Points, in no order, along strands that fork, close into loops and pass close to each other.
Points whose rows are less than 109 apart are linked; no others are. Some points are linked to none.
sudem: [  3 -14  12  31  26  27  -9  -7   4  19 -44  39  36  20  20 -40   0  -5
  21  47  -2 -38  21 -31  24 -29   4   7 -13  11  33   2   4 -11   3  32
 -23  26   2 -22 -16 -26 -24  -7  -4 -12  -7  10 -14 -41 -13  23  13  -4
 -33  13  24   6  15   5  19 -34 -23  -7  19  -9  17   7 -25  -6 -37 -53]
zote: [ -4 -25  29  29   9  49 -20  -2  -9  43 -36   4  39  -1  19 -37  29 -24
 -19  26  -9 -48  21 -15  38 -56   9  -7   9  30  49  23  -1  -9  -9  26
 -38   4  17  -8 -21 -25  33  19   7   9 -23  23 -20 -10  -5  12  15  11
 -18  -8  -8  18  20 -12  14 -30  -9 -26   0 -40  12  22 -23  12 -48 -40]
zenut: [-14   1  24 -24  -4   5  31  10  12 -29  16  32 -68  18  -8  -8 -32  33
  15   1  16  33 -21 -17 -10  33  13  13 -36 -27 -23 -37 -16  11  17 -18
   9 -20  35  16  19 -17   4 -25 -20 -31   7  14  19   3   6   7   2 -32
  28  -8 -17 -20 -16  -7 -45  36  -6  12  -5  43 -38 -39  22 -31  29  31]
lib: [ 25  -6   8  28   5   4  11 -14  -2  22   0 -15  38  15  27  -1  15  11
   6  -1 -17 -53  -6 -11  29   1  20  -9  -2  38  18   4  -5  12   6  25
 -14  -8  22   6  10 -15  11  21  15  25 -23  -4  -4  27 -18   8  21  15
   8   4  18  15 -34  14   7 -38 -10 -10  -6 -15  15  19 -13  18 -18 -27]
Zelif: [  7  24 -16 -25 -20 -21 -14  16 -13  -7   1 -35 -10 -41 -29  34 -15 -38
 -21 -16  -3  39   1  16 -12   6 -29 -15  48 -18 -36   6  21  -2   6 -33
  27   4 -41 -22 -12  20  -4  21   5  10  13  18   2   0  25 -28 -23  18
  13   2  17 -15  12 -25  38  -4 -16  26 -15 -32  10  14  29  10  30  43]
Vipo: [-25  20  12 -38 -16  -2  -4  18   2   4   2 -11 -30 -30 -48   5  -1 -27
 -15 -28  13  32  25  -2 -13 -10 -35  -3  32 -22 -26  -1  30  -2  12 -33
   4  -4  -5   0 -18   9  25  12 -18 -11  11  23 -18   3  11 -13 -11   4
   9  -5   0 -13  31 -35  21  17  -2   7  -9 -15 -24  -2  39  17  24  24]
rodos: [-15 -25  12   8  12  13 -25 -12   3  33  -3   1   7  16  19 -29  32   2
 -14   6   7 -14   6 -13  27 -38  31  15 -24  27  31  18 -13  -5 -33  28
 -29  -6  11  32  -3 -12  21 -10  -1   6 -17 -28 -15   5 -19   7   8   5
  -9 -23 -45  17  22   7 -32  -2  63 -30   7  16  -1  -3 -41  -5 -37 -47]
Kod: [-10 -27  34  19   9  46 -27 -10  -8  50 -19 -11  24  -5  25 -26  41  -9
 -26   9  -5 -45  11 -13  39 -56  25  -2   4  36  46  23 -13  -7 -29  31
 -41 -10  27  12  -7 -24  43  23  14  15 -26   8 -18  15 -12  11  18  18
  -7 -23 -34  22  11 -12 -10 -21  21 -29  -2 -28   6  17 -31  19 -37 -43]
Nal: [-25 -27  19   2  14  16 -17  -5  16  24   7  17   0  31  17 -44  13  18
  -2   6  10  -2  -1 -16  22 -26  32  25 -44  12  34  15 -16   5 -28  29
 -15  -5  28  27   6 -19  13 -27  -3  -9 -14 -23  -6  -5 -25  12   8  -7
  -7 -26 -50  14  20   9 -43   5  68 -27  10  33 -10 -19 -41  -9 -27 -41]
Madur: [  6 -23  12  33  13  32 -22  -3  -9  38 -49  11  42   9  19 -39  29 -32
 -22  41  -6 -36  26 -17  37 -56   5 -10  15  30  47  25   2 -15  -5  22
 -35  18 -16 -11 -28 -17  13  13  -2   6 -16  15 -21 -31  -3   9  13   9
 -32   4   7  16  36  -3  22 -37  -7 -17   4 -33  21  19 -26   1 -49 -47]
bol: [-31  25  25 -40  -9   3   5  26   7  -6 -12  14 -42 -25 -46  -1 -15 -11
   7 -19  15  25  31 -16 -18 -14 -38  11  18 -31 -31 -15  40  -8  19 -30
   0  -7  23  -4  -7  -8  13  12 -28 -26  11  35 -17 -10   9   4  -3  -9
  -5   0   2 -20  28 -38  11  21 -21   9   1  -4 -30 -18  40  15  34  20]
Lodem: [-13   8  18  -5  -7  18   5  12  -3  12   5 -13  -4 -22 -17   1  -4 -15
   0 -30  -1  -4  22  -9   3 -12 -16   4  21 -11   1  -4  10   2   5 -11
   3  -6  31   6  -8  -2  37  20  -5  -5   3  15 -12  23  -1  -2   5   9
  13 -13  -7  -1   6 -22   7  -3  -6 -13  -7 -28 -19  10  21  27   9  -3]
siti: [ -3  -2   2  -3   5  -2  19  -4   3 -11  13  13  -4  13   6   2 -20  20
  28   0  -4  -3 -15 -11   0  17   6  13 -22  -4 -11 -15  -8   1   4   3
  11   3  22   2  14  -7 -16 -11   0  -6   3 -14   9   3  -6   9   4  -6
   9   4  10  -5 -16   4 -22   4   2  -8  14  19 -13 -13   4 -12  12   2]
venaf: [  8   2   4  25  14  14   9  -1   0  -1 -26  25  33   1   6 -13 -21  -6
  28  17 -10 -35  17 -19   0  -2 -18   3   0 -13  10  -8  21  -6  22  14
  -2  23  18 -33 -12 -15 -27   7   2   0  -6  17  -3 -27  -7  22   7  -7
 -25  17  48  -4  -1   4  25 -23 -54  -2  18 -25  12  15  -1  11  -9 -24]
Zin: [ 22   0 -13  31   6  -6 -10  -2  -4   4 -28  -8  59   1  14  -6   3 -22
  -3  16 -11 -27  17   6   3 -13 -13 -19  26  11  21  16  17  -7   9   7
  -3  24 -29 -29 -19   1 -13  18  11  14  -4   9 -12 -20   2   0   0  11
 -27  16  36  10   6  10  48 -37 -33  -5   3 -37  35  27 -10  14 -17 -22]
Kap: [ 16 -10  15  22  12  20  -5 -17   1  35   1 -15  32  19  34 -14  23  15
  -3   6  -8 -53  -3 -14  40 -19  32  -1  -8  40  29   8 -13   8  -7  30
 -25 -16  30  20   7 -21  20  10  12  20 -28 -14  -8  28 -18  12  23  17
   9 -12  -8  17 -23   7 -12 -30  12 -25  -2  -6   6  11 -22  16 -29 -37]
Pamo: [-17   5  29   3   0  24  22  14   4   6  12   5 -13 -14  -7  -5 -11   6
  20 -29  -5 -18  19 -21   8  -3  -4  12  10 -17   0 -18   5   3   8  -5
  -1 -13  65  12   6 -17  34  19 -10 -12  -6  20  -6  31 -10   9  15  -4
  19 -18 -12  -5 -13 -25  -9  -3 -11 -13  -6 -14 -32   0  25  20  14  -6]
nom: [-14 -26   8   1  13   0 -11 -10  14   8  19  18  -6  37  16 -40   5  27
  -1   9  10  12 -12  -8  11  -7  27  22 -55  13  27  10 -19  10 -24  25
  -6  -4  15  30  11 -12   4 -45  -7  -8  -3 -33   4  -9 -21   9   3 -14
  -5 -19 -44  12  18  24 -46  11  67 -21   9  45  -5 -24 -38 -18 -24 -28]
luga: [-25  -1 -18 -29  -8 -11 -16  -5   8   1  13  -7 -19  -9 -39  11  20 -17
 -20 -13  17  39  10  14 -18  -2 -16   1   4   0  -6  16   3  -7 -14 -16
   3  -6 -36  20 -17  31  13 -20 -10  -3  14 -21 -11  -9   6 -20 -20  -5
  -1  -3 -25   7  36  -1  -7  29  46 -12   0   8  -7  -5   2   0  -3  11]
zupup: [-18  15  27 -48 -16  -2  19  15   6 -23   7  16 -78   0 -38   4 -10  12
  -9 -10  32  40   2 -10 -21  12  -3   5  -7 -31 -31 -30   8   7  13 -42
  -6 -32  16  18   7   2  20   1 -32 -38   5  39  -6   7  16  -3 -10 -20
  28 -14 -22 -13   5 -25 -17  52 -13  25 -11  27 -45 -36  42 -22  33  42]
nub: [ 20  16 -29  32  10 -14  -5   1   2 -21 -30  15  55  -9  29   6  -1  10
  22  28  -7 -27  -3  19 -14   2 -12 -11  18  -8   3   8  13 -19  13   6
   1  33 -35 -53  -4   7 -62  16  12   8   3  14  15 -34  10  11  -4   8
 -42  32  43  -6 -10  14  48 -24 -59  26  19  -7  36  23 -16   3   1 -10]
Kavo: [ -8 -21 -16  -4   3 -21 -16 -14   9 -15  26  19 -19  38   5 -26  16  25
 -12  17  12  38 -14  13 -15   7  17  11 -52  12  18  16 -23   7 -31  16
  -2  -2 -16  32  16   5  -2 -56  -5  -6  13 -41  13 -14  -8  -2  -7 -16
 -15  -8 -39  19  24  35 -44  27  67 -12   3  48   7 -23 -37 -26 -26 -10]
Sem: [  3  -8  15  30  21  27   5  -3   3  12 -31  32  33  12  13 -25 -14  -3
  30  25 -11 -47  21 -26  16 -11  -8   6 -11  -2  24  -5  11  -4  16  26
 -13  20  26 -25 -15 -28 -18   3  -3  -7 -12  16  -7 -26 -14  24  12  -9
 -24  13  35   0  -4   4  21 -27 -41  -5  16 -19   8  10  -7  10 -24 -39]
regi: [  5  -6   8   6  10  -1  28  -8   7 -14  14  21  -6  23  23   0 -31  39
  38   5  -9 -12 -27 -11  10  31  17  16 -35  -6 -12 -28 -18   3  13  11
  13   3  35  -2  26 -17 -27 -13   4  -2   0 -12  21   3 -13  14  15 -13
  16   9  17 -18 -41  12 -30  -7  -7   1  10  31 -11 -16  -1 -18  20   4]
Pulut: [-15  12  -6 -42  -9 -16   4  19  14 -34   3  25 -66  -1 -33  21 -27   6
   8  19  21  46 -15   0 -31  20 -16  10 -18 -28 -44 -21   6 -18   6 -29
   9 -14 -21 -22   9   6 -35 -15  -4 -35  20   5  23 -27  32  -7 -21 -16
 -12  15   1 -18  16 -10  -8  51 -18  23  14  35  -7 -36  13 -35  32  47]
Nor: [ -3 -19   0   4  21 -13  -9  -8  10  -4  11  27  12  35  26 -24  -4  27
  16  27   8  -3 -11  -7   9   0  18  21 -44  18  15   4 -14   0 -17  26
   0  16  -2   6  16  -8 -28 -34   0  -9   2 -39   4 -19 -14   9   6  -4
 -16   2 -14   6   9  28 -27  -4  42 -10  18  45  11 -13 -33 -25 -16 -26]
Tesaf: [-17  14   4 -19 -10   2  -9  15   0   6   1 -17  -2 -26 -33   7  -2 -31
  -9 -26   1  20  24  -2  -3 -10 -30  -3  31 -17 -11   7  22  -4   6 -22
   9  -1  -4  -2 -18   7  23  12  -8  -1  12  13 -18   5   8 -12  -4  12
   4   0   2  -6  24 -23  24   0   1  -4  -3 -30 -14  12  21  27  11  11]
pezu: [ -7  -2  -8 -21 -16   4   8  -8  -1  -8  28 -15 -44  -1 -22  11  16   5
 -27 -23  14  25 -10   9 -20  22  11  -8  -2  -9  -7  -5 -23  16  -4 -16
   7 -27   0  40   3  21  35 -19  -9  -4  10  -8   3  32   3 -14  -9 -11
  30 -15 -28   2  -5  -4 -30  45  27  -3 -11  21 -27 -19  22 -13   3  25]
kiveg: [ 12  18 -32  18   8 -19   1   1  -1 -31 -17  11  34 -10  29  27  -6  15
  32  23  -8 -20 -20  25 -13  11 -10  -3  10 -14 -11   5   2 -23   7   3
   8  24 -29 -54   7   6 -70  21  19   6   9   4  23 -28  15   8  -2   8
 -34  30  36 -14 -15  11  29  -6 -42  33  23   7  24  14 -15  -7  17   9]
Kol: [  3 -14  -6   6   5   1 -10 -21  -3  21  17 -16   8  15  16  -9  25   9
 -18 -11   3 -14  -5  -2  16 -10  26   5 -18  30  19  10 -18   9 -22  24
 -15 -10   3  38   2   4  19 -14   6  16 -12 -38  -3  29 -18   4   1  10
   5 -17 -31  16  -2  15 -33   3  52 -28  -3  14   1  -1 -22  -1 -28 -27]
Riraz: [-14  -4  21   6   0  21  27  -4  12  -1  26   8 -32  19  12 -25 -14  41
  15 -19  -2  -6 -18 -11   7  26  33  15 -30 -11   2 -25 -27  19   2   5
   1 -22  64  36  21 -17  31 -22  -5  -6  -6  -2  18  41 -20   7  17 -16
  40 -21 -29 -11 -37   4 -53   9  23 -14  -9  26 -40 -29   8  -6   4  -1]
gubuv: [ -5   8  18 -32 -10  -3  22  12   3 -29  12  20 -79   8 -23   5 -20  15
  -3   1  27  38 -13 -11 -19  27   8   6 -21 -25 -31 -36 -10  10  15 -36
   2 -28  21  16  15  -2  13  -9 -23 -36   6  25  18   9  18   0  -8 -24
  33  -7 -13 -17  -9 -14 -27  52 -13  25 -10  34 -39 -40  36 -37  30  46]
kofe: [ 14 -19 -19  14  12 -11 -37 -15 -10  31 -12 -26  23   3  14  -4  45 -17
 -38   8   7  -3  17  10  23 -40  17  -4   5  43  19  30   2 -14 -44  24
 -27   9 -50  32 -12  15   7  -2   4  23 -10 -40 -18  -2  -8  -7  -4  14
 -14  -8 -32  22  34  18  -9 -16  60 -20  -6   9  31  16 -37  -1 -38 -40]
peniz: [ 16   8 -33   3  -3 -28 -27  -1 -17   3  -3 -44  43 -22   6  25  16 -32
 -23  -7 -12  15   1  36  -1 -11 -11 -20  37  15  -3  30   5 -14 -19  -7
  18  15 -71 -12 -12  32 -17  10  17  28   9 -20  -6  -4  11 -27  -9  22
 -11   6  -3   5  11  13  35 -19  19   3 -14 -25  36  31  -8  20  -1  10]
pidi: [ 23  19 -31  10  -9 -22 -19  15 -10  -9 -17 -33  53 -27  10  23  -3 -36
 -10  -5 -25  11  -3  35 -13   4 -21 -27  48  -6  -5  28  18  -4   3 -16
  27  19 -59 -50 -13  13 -22  30  20  29   2  14   1 -19  18 -16 -11  21
 -15  12  31  -4  -3   5  64 -32 -33  24 -10 -49  41  33   0  31  13  20]
zap: [  0  -2  -3  -7  -8   3  17 -13  -2  -7  28 -12 -29   6  -1   5   5  14
 -12 -22   2  10 -15   4 -10  24  15  -3  -9   2  -6 -12 -24  16   3  -5
   4 -20  16  33  11  15  23 -18  -3   2   7 -14  12  35  -3  -7  -1  -6
  30 -11 -17  -1 -17   3 -33  27  25  -9  -9  17 -23 -15  11 -13   5  12]
nafas: [ 26  16   8  11 -18  -1   9  24 -16   9  -1 -29  18 -28  -5  22 -20 -34
  -3 -30 -21   1   8   5   0   6 -22 -19  44  -9  -7   7  22  18  22 -12
  17   3  20 -16  -5  -4  28  39   5  16  -5  32 -11  12   3 -10   3  15
  24  -5  33   3  -9 -16  37 -33 -51  13 -21 -59   4  28  22  39  16  19]
mem: [ 38   7  -4  24 -18 -15  22  11 -14   0   2 -30  30 -17   8  30 -15 -17
   6 -23 -30 -12 -11  10  -5  22 -10 -24  34   2  -8   2  11  20  25  -6
  12  -2  14 -19  10  -3   4  42  16  26 -15  24   1  16   1  -9   3  13
  19   6  41   2 -36  -4  35 -38 -51  22 -19 -43  17  30  12  27  16  17]
Zopen: [ 14   7 -14  25   8   1   9   5  -1 -14 -32  23  32 -10   4   1 -23  -6
  25  18 -11 -26  11  -4 -15   7 -25  -8  16 -18   0  -6  28 -10  22   7
   2  31  -3 -51 -16  -7 -42  16   3   2   0  23   6 -32   1  21  -5  -3
 -37  26  56  -8  -5   6  42 -24 -71  13  20 -29  23  17   2  14   0 -11]
paf: [ 17  15 -30   9  -5 -22 -30   8 -14   2 -13 -36  58 -24   5  20   9 -39
 -18  -6 -22  13   5  36  -6  -8 -19 -24  48   8   0  31  13  -7 -12  -9
  21  18 -69 -32 -17  21 -19  19  19  31   6  -1  -7 -12  12 -23  -9  26
 -12   9  16   1   7   9  55 -33  -7  12 -14 -41  43  36  -5  30   3  13]
nik: [  0  10  -8 -39 -30  -4  -4  -1  -9  -6  23 -32 -57 -19 -42  25  19 -19
 -52 -21  25  45   1  22 -24  14  -5 -23  19 -20 -23   1  -9  18   1 -36
  10 -32 -38  30 -10  38  39  -6 -11 -10  10  12  -6  27  23 -29 -25  -6
  39 -15 -28   0   6 -19  -1  53  15  29 -26   8 -21 -13  39 -20  10  53]
Lodol: [  7 -10  12  15  22   2  17 -13   9  -5   2  33  21  31  34 -19 -29  43
  47  24  -8 -31 -18 -16  18  16  18  17 -42  -1   5 -20 -15   4   4  29
   7  16  25 -13  21 -28 -45 -17   8  -8  -6 -15   9 -14 -21  23  17 -10
  -4  14  21 -10 -34  18 -12 -23  -9   4  22  28   8  -9 -15 -14   3 -17]
Nugel: [  4 -13 -13  10  18 -19  -9 -13   1  -8   8  10  22  30  27  -8  10  25
   8  20   2 -13 -12   6   5  -1  17  15 -25  24   7   2 -14  -3 -20  21
  -4  20 -18   6  16   4 -28 -21   8  -2   2 -42   4  -8  -9   6   2   2
 -18   6  -6   8  -2  30 -17  -2  32 -10  13  34  19  -2 -31 -21 -13 -19]
bukov: [ -8  12  28  -8   7  16  29  15   2 -12  -7  31 -28  -9  -6   4 -44  11
  43 -10  -3  -5  12 -27   1  11 -14  18  -8 -29 -23 -33  18   4  22  -3
   6  -2  57  -8   4 -24  -5   9 -17 -24   3  29   2  -5  -6  25  13 -20
   5   1  19 -20 -14 -19 -12   0 -42   6   6   1 -29 -11  26   4  28   3]
dugo: [-14   3  40   9  10  27  31  11   8   1   3  23 -17   2   8 -13 -34  23
  47 -13 -13 -26   9 -29  18   9   5  23 -16 -26  -2 -32   0   4  12   8
   5  -5  83   7  14 -33  14   9  -9 -17  -6  24   3  14 -19  24  25 -21
  20 -12  -1 -13 -33 -15 -24 -13 -21  -7   1  -2 -30 -11  19  14  13  -9]
Ganak: [ 25   8 -30  38  11 -15 -14   3   0  -7 -37   2  67  -2  28  -4  10 -11
   4  30 -11 -27   6  18  -5  -9 -10 -21  30   7  24  20  19 -17  13   9
  -4  35 -49 -46 -14   8 -45  20  10  15   1  15   2 -34   8  -1  -5  13
 -41  25  37   6  -1  21  58 -37 -51  18   6 -24  46  32 -21  12 -14 -19]
zas: [-15 -15 -22 -17  -5 -22 -23 -12  11 -22  24  16 -37  27 -26  -8  26  12
 -17  11  17  55 -13  22 -29  11   3   7 -39   6  11  16 -16   1 -31   0
   1  -9 -33  28   7  22   7 -55 -11 -13  22 -32  11 -29   3 -13 -17 -26
 -14  -3 -41  23  35  28 -37  50  63  -5   1  41   2 -24 -30 -21 -20   7]
tiged: [-21  -2   0 -21   3  -5  11   2   8 -18  11  23 -24   7 -10   4 -19  13
  21   3   8  17  -7 -12 -12  18  -8  15 -17 -12 -17 -14  -3  -5   5  -6
  12   3   8  -4   8  -2 -18 -18  -7 -17  10  -8   4 -12   2   3  -6  -8
  -2   7   1 -12   5  -5 -19  21   4  -5  16  20 -15 -18   5 -15  18  12]
Vugun: [ 16   5 -12   3 -16   1   6  -9 -14  17  20 -49   9 -19  -1  23  14 -14
 -23 -35  -9   0  -4  10   3   7   2 -16  22  14  -5   8  -9  12   0  -5
  12 -14  -2  22   0  16  26  11  12  26  -4 -12  -6  45  -5 -15   2  23
  27 -12  -5   7 -18  -1   3 -10  16  -6 -21 -20   4  15  14  20   4   6]
zepe: [  8 -13  -3  33  13  14 -20  -2  -3  20 -48  18  50  10  12 -30  15 -28
  -3  39  -4 -33  27 -11  17 -36  -5  -9  14  17  32  15  16 -13   6  17
 -23  32 -27 -26 -26  -7 -12   8   0   5  -8   9 -15 -34   0   6   5   5
 -38  19  27   6  27   8  34 -36 -23 -10   9 -30  28  18 -22   3 -40 -44]
vazi: [ -8  -1 -23 -13  -4 -19 -13  -9  -3  -1   9 -16   9  -7 -16  13  13 -16
 -14  -7   6  18   5  18  -6  -7 -11   0  10  10  -1  17   3 -11 -15  -7
   5  10 -39   9 -11  31  -3 -11   1   9  13 -28  -8  -2   4 -14 -14   9
  -7   5 -11   5  21   7   1   9  37 -14   0   2   7   5  -7   0  -4   3]
lufe: [-21  -3  27 -10   1  15  31   5  14 -14  23  30 -45  20   3 -19 -34  39
  25  -9   6  12 -17 -20   4  25  21  19 -38 -26  -8 -31 -20  14  12  -4
  13 -12  58  20  18 -25  11 -26 -16 -23   1   7  13  11 -13  10  12 -27
  30 -13 -20 -17 -23  -3 -49  15   6  -4   0  36 -41 -32  17 -16  22  12]
Bub: [  4  12  -9 -36 -20 -16   7   6  -5 -23  15 -15 -60 -13 -36  34  -6 -13
 -27  -3  19  42  -8  14 -24  18  -6 -10  11 -19 -34 -12  -5  -1   8 -40
  11 -19 -33   2   1  26   5   5  -4 -15  13   9  16  13  35 -23 -25  -5
  22   1  -7  -9   2 -19   2  50  -5  32 -13  10 -14 -17  36 -35  25  55]
virez: [  2  -1 -21   0   1 -17 -27  -7 -10  15  -4 -27  29 -14  -7   8  24 -29
 -26 -10  -1  11  16  15   6 -22 -10  -9  22  17   7  25   6 -11 -23  -1
   0  12 -52   3 -24  28   4   1   7  21   7 -26 -16  -4   0 -16 -12  17
 -11   0 -10  11  30   7  16 -15  42 -15  -5 -16  22  21 -11  15 -15  -9]
Ludar: [ 11  -8 -13   8   7  -9  -1 -17  -3   5   7 -12  25  12  20   6  15   7
  -2   1  -4 -19  -9   4   8  -1  16   1  -8  29   8   5 -13   4 -12  15
  -3   3 -12  13   8   6  -7  -2  10  14  -7 -32   0  17 -13   1   6  13
  -2   1  -5  11 -12  18  -9  -8  26 -16   2  10  11   6 -16  -2 -12 -17]
bug: [-19  19  20 -27   1   3  19  17   1 -15 -13  30 -40 -19 -25   7 -39   2
  28  -2   9  17  15 -25 -13   4 -28  18  -3 -35 -34 -29  31  -7  19 -18
   5  -2  31 -16   1 -15 -15   3 -19 -26   9  26  -3 -16   4  15   1 -19
  -5  11  22 -21  10 -29  -2  15 -39  11  13   4 -25 -17  32   0  34  16]
ges: [-15   4  -1 -26 -25  10  -1  -6  -8  11  31 -36 -46 -21 -32   7  32  -7
 -49 -42  23  29   8  18 -21  10   0 -17  17 -18  -4   4 -15  20  -6 -22
   4 -32  -8  46 -10  30  59  -7 -15  -1   8   7 -14  44   4 -20 -15  -5
  36 -27 -46   8   3 -19 -16  43  28   6 -24   8 -29  -8  34   3   2  25]
Daduv: [ 19  14 -25  11  -4 -19  12   4  -5 -27  -2  -9  20 -17  18  44  -8   7
  24   1 -16  -8 -26  22 -11  19  -6  -6  13  -4 -19  -5  -1  -8  14  -6
  13  11 -13 -36  16   7 -43  32  22  15   2   5  24  -5  12  -4   0   9
  -8  20  34 -10 -32   2  25  -9 -38  30   5  -2  16  12  -1  -6  29  23]
Metod: [ 18  22  -4  -5 -19 -11 -10  24 -16   4  -7 -32  14 -37 -16  21 -23 -46
 -16 -24 -18  24  10  11  -7   6 -30 -20  55 -17 -17  11  27  11  15 -23
  26   9 -15 -26 -17   1  18  30   5  14   3  27 -12  -2  13 -16  -8  19
  11   0  30  -4   8 -17  48 -29 -36  16 -21 -55  10  26  26  34  19  27]
gevop: [  3 -21  26  20   9  38 -23 -16  -5  54  -5 -22  24   1  32 -22  42   9
 -26   3  -4 -54   1 -13  46 -43  40  -1  -1  44  35  17 -19   4 -27  37
 -38 -24  31  27   4 -20  37  14  18  25 -35  -6 -10  40 -17  13  22  22
   4 -24 -38  21 -10  -4 -20 -25  27 -28  -5 -17   8  13 -31  19 -40 -43]
Bod: [  1  -2   1   4  -8  15  26 -14   3  -3  33  -6 -35  16   9 -13   4  35
  -8 -23  -3  -2 -25   3  -3  29  32  -3 -19   2  -2 -19 -35  23   3   5
  -2 -26  44  43  16   0  35 -25  -1   4  -3 -14  20  51 -12  -1  12 -10
  44 -18 -22  -7 -40  10 -50  17  24  -9 -12  26 -32 -25  11 -13   1   9]
vadug: [ 30   5 -10  22  -5 -16  20  -3  -7 -10  -2 -10  32  -8  17  28  -6   2
  20  -4 -23 -26 -18   9  -3  18  -4 -13  14   5  -6  -4   6   7  17  -2
   6   7   2 -23  14   2 -25  31  19  19 -10   7   6   2   2   1   5  10
   0  17  43   0 -38   3  29 -28 -42  15  -2 -24  16  23  -1  13  15   7]
mipam: [-18   6   0 -27  -1 -10  14  11  13 -27   8  32 -43   7 -18  11 -34  17
  21  15  12  33 -17  -9 -20  25  -9  17 -29 -22 -30 -25  -1 -11  10 -13
  14  -2   2 -15  12  -6 -33 -22  -6 -24  14   0  18 -24  15   4  -8 -14
  -4  14   8 -20   5  -5 -18  35 -14   9  19  35 -12 -31  10 -29  31  28]
Tanuv: [-12  16 -13 -42 -14 -20   1  16   6 -28   3   3 -61 -14 -40  36 -15  -9
 -12   9  20  44 -12  10 -29  12 -17   1   4 -23 -42 -12   8 -17   6 -38
   8 -14 -37 -15   1  23 -19   1  -4 -23  18   7  21 -13  38 -17 -24  -6
  -1  10   0 -16  15 -17   6  47 -12  28   2  19  -5 -23  25 -34  28  57]
mafuf: [-19  -8 -28 -21  -8 -23 -21 -11   8 -20  16   4 -29  10 -33   9  29   2
 -22   8  17  50  -8  31 -31   8  -8   3 -16   4   0  16  -8 -11 -27  -7
   2  -2 -49  17   0  33   0 -41  -7  -7  26 -31   9 -24  10 -22 -22 -17
 -17   3 -31  16  36  22 -23  45  52  -2   2  30   7 -14 -18 -19 -11  23]
mozal: [ 28  -1  -5  27   4 -13  18 -12  -1   1  -4  -9  42   7  24  13   1  13
  22   2 -23 -43 -14   3   7  12   7  -8   1  20   5   1  -4   8  15  15
  -2   5   8 -10  16  -7 -18  25  18  19 -14  -3   1  12 -10   6  10  11
  -2  14  36   7 -41  12  22 -32 -30   5  -1 -13  19  23  -6  12   0 -12]

A fork is a point with three links, a tip a point with one. Leave the first point through the second and follow the links. Name the first fork or tip that comes.
vazi / luga => nom
sudem / Sem => nub
pezu / zap => zupup
nub / Zopen => zepe
nik / Bub => Lodol
zas / mafuf => pidi
zote / Kod => vadug

A piece is two or more points that can be reached from each other along the links. Count, over all rows, the pieces, the separate loops (a circle has one, a figure eight two, a Y none), the forks (points with three links) and the tips (points with one).
pieces => 4
loops => 4
forks => 4
tips => 4

Name the points in between on the shortest way along the links from the first point to the second, in order.
nom / Kol => Nal > rodos
mem / lib => vadug > mozal
zas / Nal => Kavo > nom
Ludar / virez => Nugel > Nor > nom > Kavo > zas > mafuf > luga > vazi
Riraz / Pulut => Bod > zap > pezu > ges > nik > Bub > Tanuv
